Points, in no order, along strands that fork and pass close to each other.
(in the rows, 128 means zero)
Two points are linked if the straight distance between their rows is under 122. Some points are linked to none.
j_182: [154 110  90 128 148 130 122 159 141 163 159 119 163 174  93 123 103 110
 132 123 121  64 107 103 117 120 107 143]
j_402: [ 79  85 174 118  76 127 138 149  81 116 137 163 162 195 168 117 187 132
 147 137 118 132 114 114 139 105 141  88]
j_223: [112 174 112 129 144 127  78 131 168 106  69  82 181 188  92 123 107 126
 143 113 132  59 145 114 101 105 123 127]
j_744: [138  94  92  99 138 139  90 129  95 134 149  94  76 166 110 148  84 150
 114  96  99 143  86 137 109 145 151 118]
j_424: [122  88 100 143 187 148  95 120  90 148 137  94  81 144  99 123  87 128
 123 125 113 150  99 129 120 163 111 132]
j_878: [171  88 141 138 144 109 175 103  80 156 190 165 119  69 167 144 122 103
 138 178 150 142 121 152 147 153 146 184]
j_111: [169  98  69 111 171 123 100 134 119 125 133 134 113 156 115 158  95 122
 114 177 150  93 100 122 158 142  86 173]
j_329: [167  68 139 186 163 143 135  96  89 160 166 143 115 129 123  98  91 104
 172 139 123  99 114 128 114 162 173 103]
j_877: [135 188 144 169 137 138  98 134 149 135  98 181  98 104  76  89 100 113
 125 153 153  91 127 149 174 138  93 130]
j_599: [118 143 151  91  29 125 143 130  95 117 139 174 134 133 158 165 180 137
 131 126 114 133  88 138 148 106 158 128]
j_179: [166 162  93 123 111 132  94 113 151 107 144 116 103 106 120 172 118 118
 105 124 135 139 134 124 137 152  90 158]
j_619: [ 82 154 152 118  20 141  93 122 125  85 112 165 134 143 149 163 181 155
 137 130 123 127  93 142 148 104 154 102]
j_184: [ 76 118 129  82 157 112 136 171 147 115  89  97 138 161 108 119 143 133
 137 176 126 135 151  94 146  88 110 133]
j_178: [132 151 120 221 127 137 124  83 131 162 147 138 169  84 136 143 146  73
 157 169 157  95 156 116 124 141 144 163]
j_952: [186 163 137 116  83 106 160 143 141 102 118 154 104 145 123 126 108 116
 116 147 125 109 123 114 156 115 148 182]
j_357: [ 78  81 159 147 100 149 158 133 104 132 122 163 140 200 153  94 161 141
 136 116 120 122 115 100 114 102 149 107]
j_385: [168 207  97  91 163 112 111  92 181 131 106  44 104 121  81 155 138 161
  86  64 126 143 187 136  75 148  50 132]
j_150: [146 170  95 116 163 131 102 102 160 133 125  71  98 110  92 136 148 134
  95  74 104 172 178 111  84 158  60 136]
j_55: [106  82 131  86 140 137 124 151 103 100  86 105 113 211 126 105  89 165
 131 105  83 117  98 139 122  95 195  69]
j_820: [116 172 100 162 180 150  61  87 150 152 128  94  97 118  92 109 150 152
  76  64 112 157 170 129  98 168  21 136]
j_449: [104 171 148 126  95 140 102 138 134 106  79 112 146 186  91  97  95 146
 116  79 109  97 112 128  99 102 188  88]
j_409: [ 73 102 127 127 158 122 134 149 132 183 142 133 133  67 118 107 119 116
 135 155 149 131 128 145 138 122  97 113]
j_242: [104  87 163  66  63 129 151 133 116  88 133 168 154 187 144 127 196 122
 138 110 104 167 131 125 138 107 128  79]
j_433: [176 153  81  90 130 131 123 146 138 134 166 112  79  93  89 142  89 122
  86 121 132 151 118 131 138 156  84 173]
j_962: [113 166 157  97  56 114 153 138 131 121 126 145 143  95 171 164 205 131
 138 145 128 144 133 117 134 110 150 155]
j_832: [ 78 145 123 140 177 151  80 126 153 134  83 133 133 115 115  93 103 141
 125 124 155 111 126 146 136 126  92  82]
j_58: [123 194 118 171 182 151  93 112 140 142  67 130 120  88  97  89 103 140
 103 132 157 101 124 151 139 148  81 123]
j_561: [ 95 169 132 113 109 139  72 131 171 115  76  90 176 199  77 115  93 144
 137  88 115  71 126 118  97  86 156  92]
j_787: [102  96 149 146 157 153 108 143  88 108  77 119  90 222 137  91  82 155
 135 149 103 102 102 131 117 123 184  99]
j_134: [165 115 117 205 161 133 129  69 101 120 133 141 140 103 163 159 137 103
 148 156 147 112 127 127 124 154 156 152]
j_725: [167 107 115 104 156 117 161 146 104 121 129 102  86  71 159 152  74 172
 137 128 114 141  82 151 114 144 180 108]
j_931: [102 130 160 204 153 144 123  96 124 169 118 135 124 125 112  60 140 122
 111 108 123 156 171 125 109 132 119 131]
j_363: [142 116  81 111 146 128 161 148 143 131 178  98 158  83 170 167 141 139
 100  70 135 185 144 104  79 130 124 124]
j_872: [168  99 100  75 141 107 179 161 127 141 151  86 136  83 149 156  77 136
 147  84 109 143  91 144 108 132 166  98]
j_22: [143  70 121 170 191 142 129  96  98 145 136 122 101 141 118 107 101 122
 146 136 128 142 126 138 125 155 123 117]
j_674: [ 74  75 142 122 157 116 166 153 106 208 174 153 125  63 139 110 114 136
 144 189 136 135 124 146 154 125 110 148]
j_305: [138 106 137 191 137 138 141 140 119 192 159 163 119  95  99  99  86 107
 159 166 145  58 102 141 163 130 135 146]
j_735: [150 136 111 172 131 133 121 111 106 113 130 161 118 131 154 160 137 120
 126 174 163 103 111 133 155 133 155 170]
j_142: [ 72  92 139 109 210 116 121 153 145 137  98  94 134 148  97 103 117 123
 136 173 147 140 147 113 146 114  88 142]
j_215: [123 163 174 193 127 147  79 121 152 131 106 196 108 123 103  75 119 108
 130 161 149 121 149 153 174 112  91 122]
j_410: [129  79 162 147 129 115 177 126  99 189 166 166 111  67 152 122 122 122
 130 205 140 138 132 152 154 135 136 187]
j_72: [ 81 160 151  85  86  94 163 148 148 141 132 114 148 110 138 135 177 137
 132 131 120 151 145  97 121 100 141 145]
j_116: [ 62 109 158 168 142 139 124 157 120 148 111 137 131 193 120  73 139 137
 126 154 121 131 144 116 124 110 154 109]
j_904: [ 89 174 142 144 107 140  92 123 137  80  54 144  98 153 142 132 153 160
 104 150 151 138 112 133 141 104 162 115]
j_806: [170 207  91 103 118  91 109 111 202 110 102  68 114 125 107 170 155 174
  89  72 124 137 162 129  66 115  96 145]
j_361: [103 104 132 140  90 130 147 133 127 159 169 196 159 118 150 134 153 109
 149 157 158 112 117 137 145 122 118 130]
j_14: [157 145 142 145 129 132 144  94 117  99 126 102 116  66 129 122 131  91
 141 116 111 167 171 130 132 165 157 117]
j_91: [115 173 136 191 208 143  89  83 129 161 114  72 130  73  91  90 141 131
  77 101 119 160 172 130 107 161  46 147]
j_118: [107 133 154 157 122 142  97 138 120 100  87 122 127 198 121  79 115 136
 137 124 117 122 148 111 128 113 182 105]
j_651: [196 164  95 146 134 130 129  97 141 104 146 103 122  71 156 190 151 116
 104  90 159 162 148 123 105 167 103 158]
j_855: [128  67 154 118  71 133 165 118 112 136 175 206 169 126 177 123 166 107
 168 134 151 130 121 132 142 125 130 111]
j_135: [ 69 132 154  88 113 106 169 177 126 143 116 124 146 128 145 119 147 129
 146 159 114 131 128 106 131  96 149 123]
j_921: [141 139 136 155 117 127 166  90 119 104 136  94 160  77 164 146 163 101
 134  94 125 160 172 114 101 153 175 129]
j_556: [157  77 119 155 176 113 148 106  87 154 171 128  74  78 180 171 120 145
 143 179 132 130 107 145 122 165 166 173]
j_133: [150 168 148 117 129 113 135  99 158  96 113 111 121  79  97  99 128  94
 147 143 128 165 191 116 141 143  90 121]
j_901: [184 136 101 126 123 129 168 110 145  88 153 122 148  71 177 177 163 109
 119  76 147 164 155 114  92 143 125 128]
j_996: [217 127 126 102 117 132 158 139 116 145 173 134  79  97 117 125  99 109
  95 114 140 164 135 131 142 154 115 168]
j_136: [158 126 139  51  69 105 158 130 138 106 159 125 140  93 151 153 150 112
 126  78  99 177 144 128 115 124 131 112]
j_900: [185 153 113 115 104 134 122 119 177 125 115 107 129 163 113  96 123 135
  90  16 108 161 141 122  76 129 123  77]
j_199: [109 113 162  42  51 103 146 144 120 120 159 141 129  77 141 143 154 115
 153 104 103 169 135 125 145 122 135  85]
j_491: [112  82 113  29 105 118  99 150 106 107 161  91 145 160 104 164  81 153
 105  72  71 163  77 156 137 100 161  88]
j_844: [127 135 122 194 193 158 121 112 122 160 109  80 132 100 119  73 137 112
  95  98 126 168 171 130 102 163 119 133]
j_501: [ 96 171 212 158  56 134 159 137  91  91 105 145 142 176 169 121 171 138
 168 151 104 116 119 126 176  94 202 102]
j_945: [132  99  80  72 105 127  85 154 120 144 162  66 116 130  91 167  70 165
 104  70  73 171  88 150 108 141 140 103]
j_377: [155 138 134 129  94 121 144 152 110  92 122 157 109 153 149 149 130 128
 136 189 149  99 116 117 168 110 162 187]
j_316: [ 98 124  96  94 153 125 115 157 161 129  99 135 134  89 119 117 104 140
 131 136 156 124 117 142 132 119  96  85]
j_210: [140 133 102 121 153 129 150 133 149 166 156 103 174 118  93 136 117  97
 134 123 135  80 124 102  99 130 107 154]
j_339: [164 102 106  72 136 109 197 166 132 154 202  81 164  84 160 146 102 130
 128  80 114 149 122 123  88 129 136 116]
j_612: [107  68 179 100  68 129 182 118  80 114 148 183 162 161 191 145 182 125
 181 157 120 103 100 152 156 123 149  87]
j_247: [112  64  97 110 214 110 141 156 129 143 120 114 122 155 139 116 132 143
 104 168 152 144 122 115 138 119  79 159]
j_251: [103 167 128 136  70 149  88 115 152  88  94 153 125 131 132 130 148 144
 118 118 132 146 130 139 138 125 148 113]
j_318: [130  96 104 142 150 119 137 130  92 143 149 129  89  85 160 163 104 167
 145 168 133 113  77 145 129 153 167 134]
j_485: [220 135 123 124 126 117 181 118 142 103 150 144 113 119 135 131 112  92
 109 127 131 120 122 112 128 138 123 175]
j_976: [ 77 127 152 138  90 138 133 155 116  79  56 170  98 168 165 122 147 165
 122 166 145 127  91 146 156 102 173 102]
j_4: [125  96 174  58  51 108 130 122 109  93 156 174 133 148 125 122 167  95
 160 114  95 157 155 133 150 108 124  87]
j_468: [102  83 121  59 101 121 100 144 100 102 105  98 140 183 116 140  94 154
 125  88  71 143  77 141 131 105 174  67]
j_43: [136 184 145 129 128 108 123 102 182 133 125 124 129  58 103 132 151  97
 146 143 129 143 190 133 139 141  72 150]
j_573: [124  87  78 122 187 123 132 134 128 129 136 121 132 132 147 170 124 133
 129 171 164 124 115 119 141 154  86 165]
j_576: [113 192 129 148 157 135  90 134 176  96  66 121 162 192 103 128 130 144
 125 136 160  48 141 105 110 105  94 139]
j_155: [122 130 157 206 126 148 111  99 157 155 128 209 127 128 104  55 152 107
 121 111 144 134 162 141 133 126  90 107]
j_909: [121 169 103 174 133 130 124 125 141 155 144 100 174  88 107 145 134 100
 137 140 147  85 143 115 119 139 122 177]
j_985: [ 83 151 172 123  64 131 150 141  87  77  77 151 122 204 173 151 169 150
 139 161 118 108  98 123 169  89 196 125]
j_81: [120 156 116 167 179 112  90 125 195 123  86 161 152 177 105 117 156 140
 112 118 161  82 161 114 116  95  42 132]
j_376: [181 107  60  96 155 124 110 152 134 120 156 129 135 195  93 150  68 110
 113 144 129  62  96 108 142 125  99 176]
j_145: [135 108 138 176 130 138 122 117 101 162 174 136 134 110 127 110  82 102
 170 148 124  65 109 142 131 151 165 133]

Follow the links from the first point to the second, and from the first to the third. Name the last point that the two ways share.
j_14; j_178; j_155 -> j_901
j_556; j_14; j_433 -> j_901
j_561; j_361; j_4 -> j_402
j_361; j_22; j_81 -> j_118
j_744; j_4; j_81 -> j_118
j_136; j_855; j_449 -> j_402

A fork is a point with three links. Follow the links from the first point to the second and name the forks in between, in order.
j_111; j_318 -> j_901
j_116; j_136 -> j_402
j_855; j_223 -> j_402, j_118
j_468; j_136 -> j_118, j_402
j_22; j_116 -> j_118

A fork is a point with three links, a tip a point with one. Leave the first point through the second and follow the links. Name the first fork or tip that comes.
j_409; j_316 -> j_806
j_178; j_134 -> j_901
j_329; j_22 -> j_118
j_787; j_55 -> j_305
j_184; j_135 -> j_501
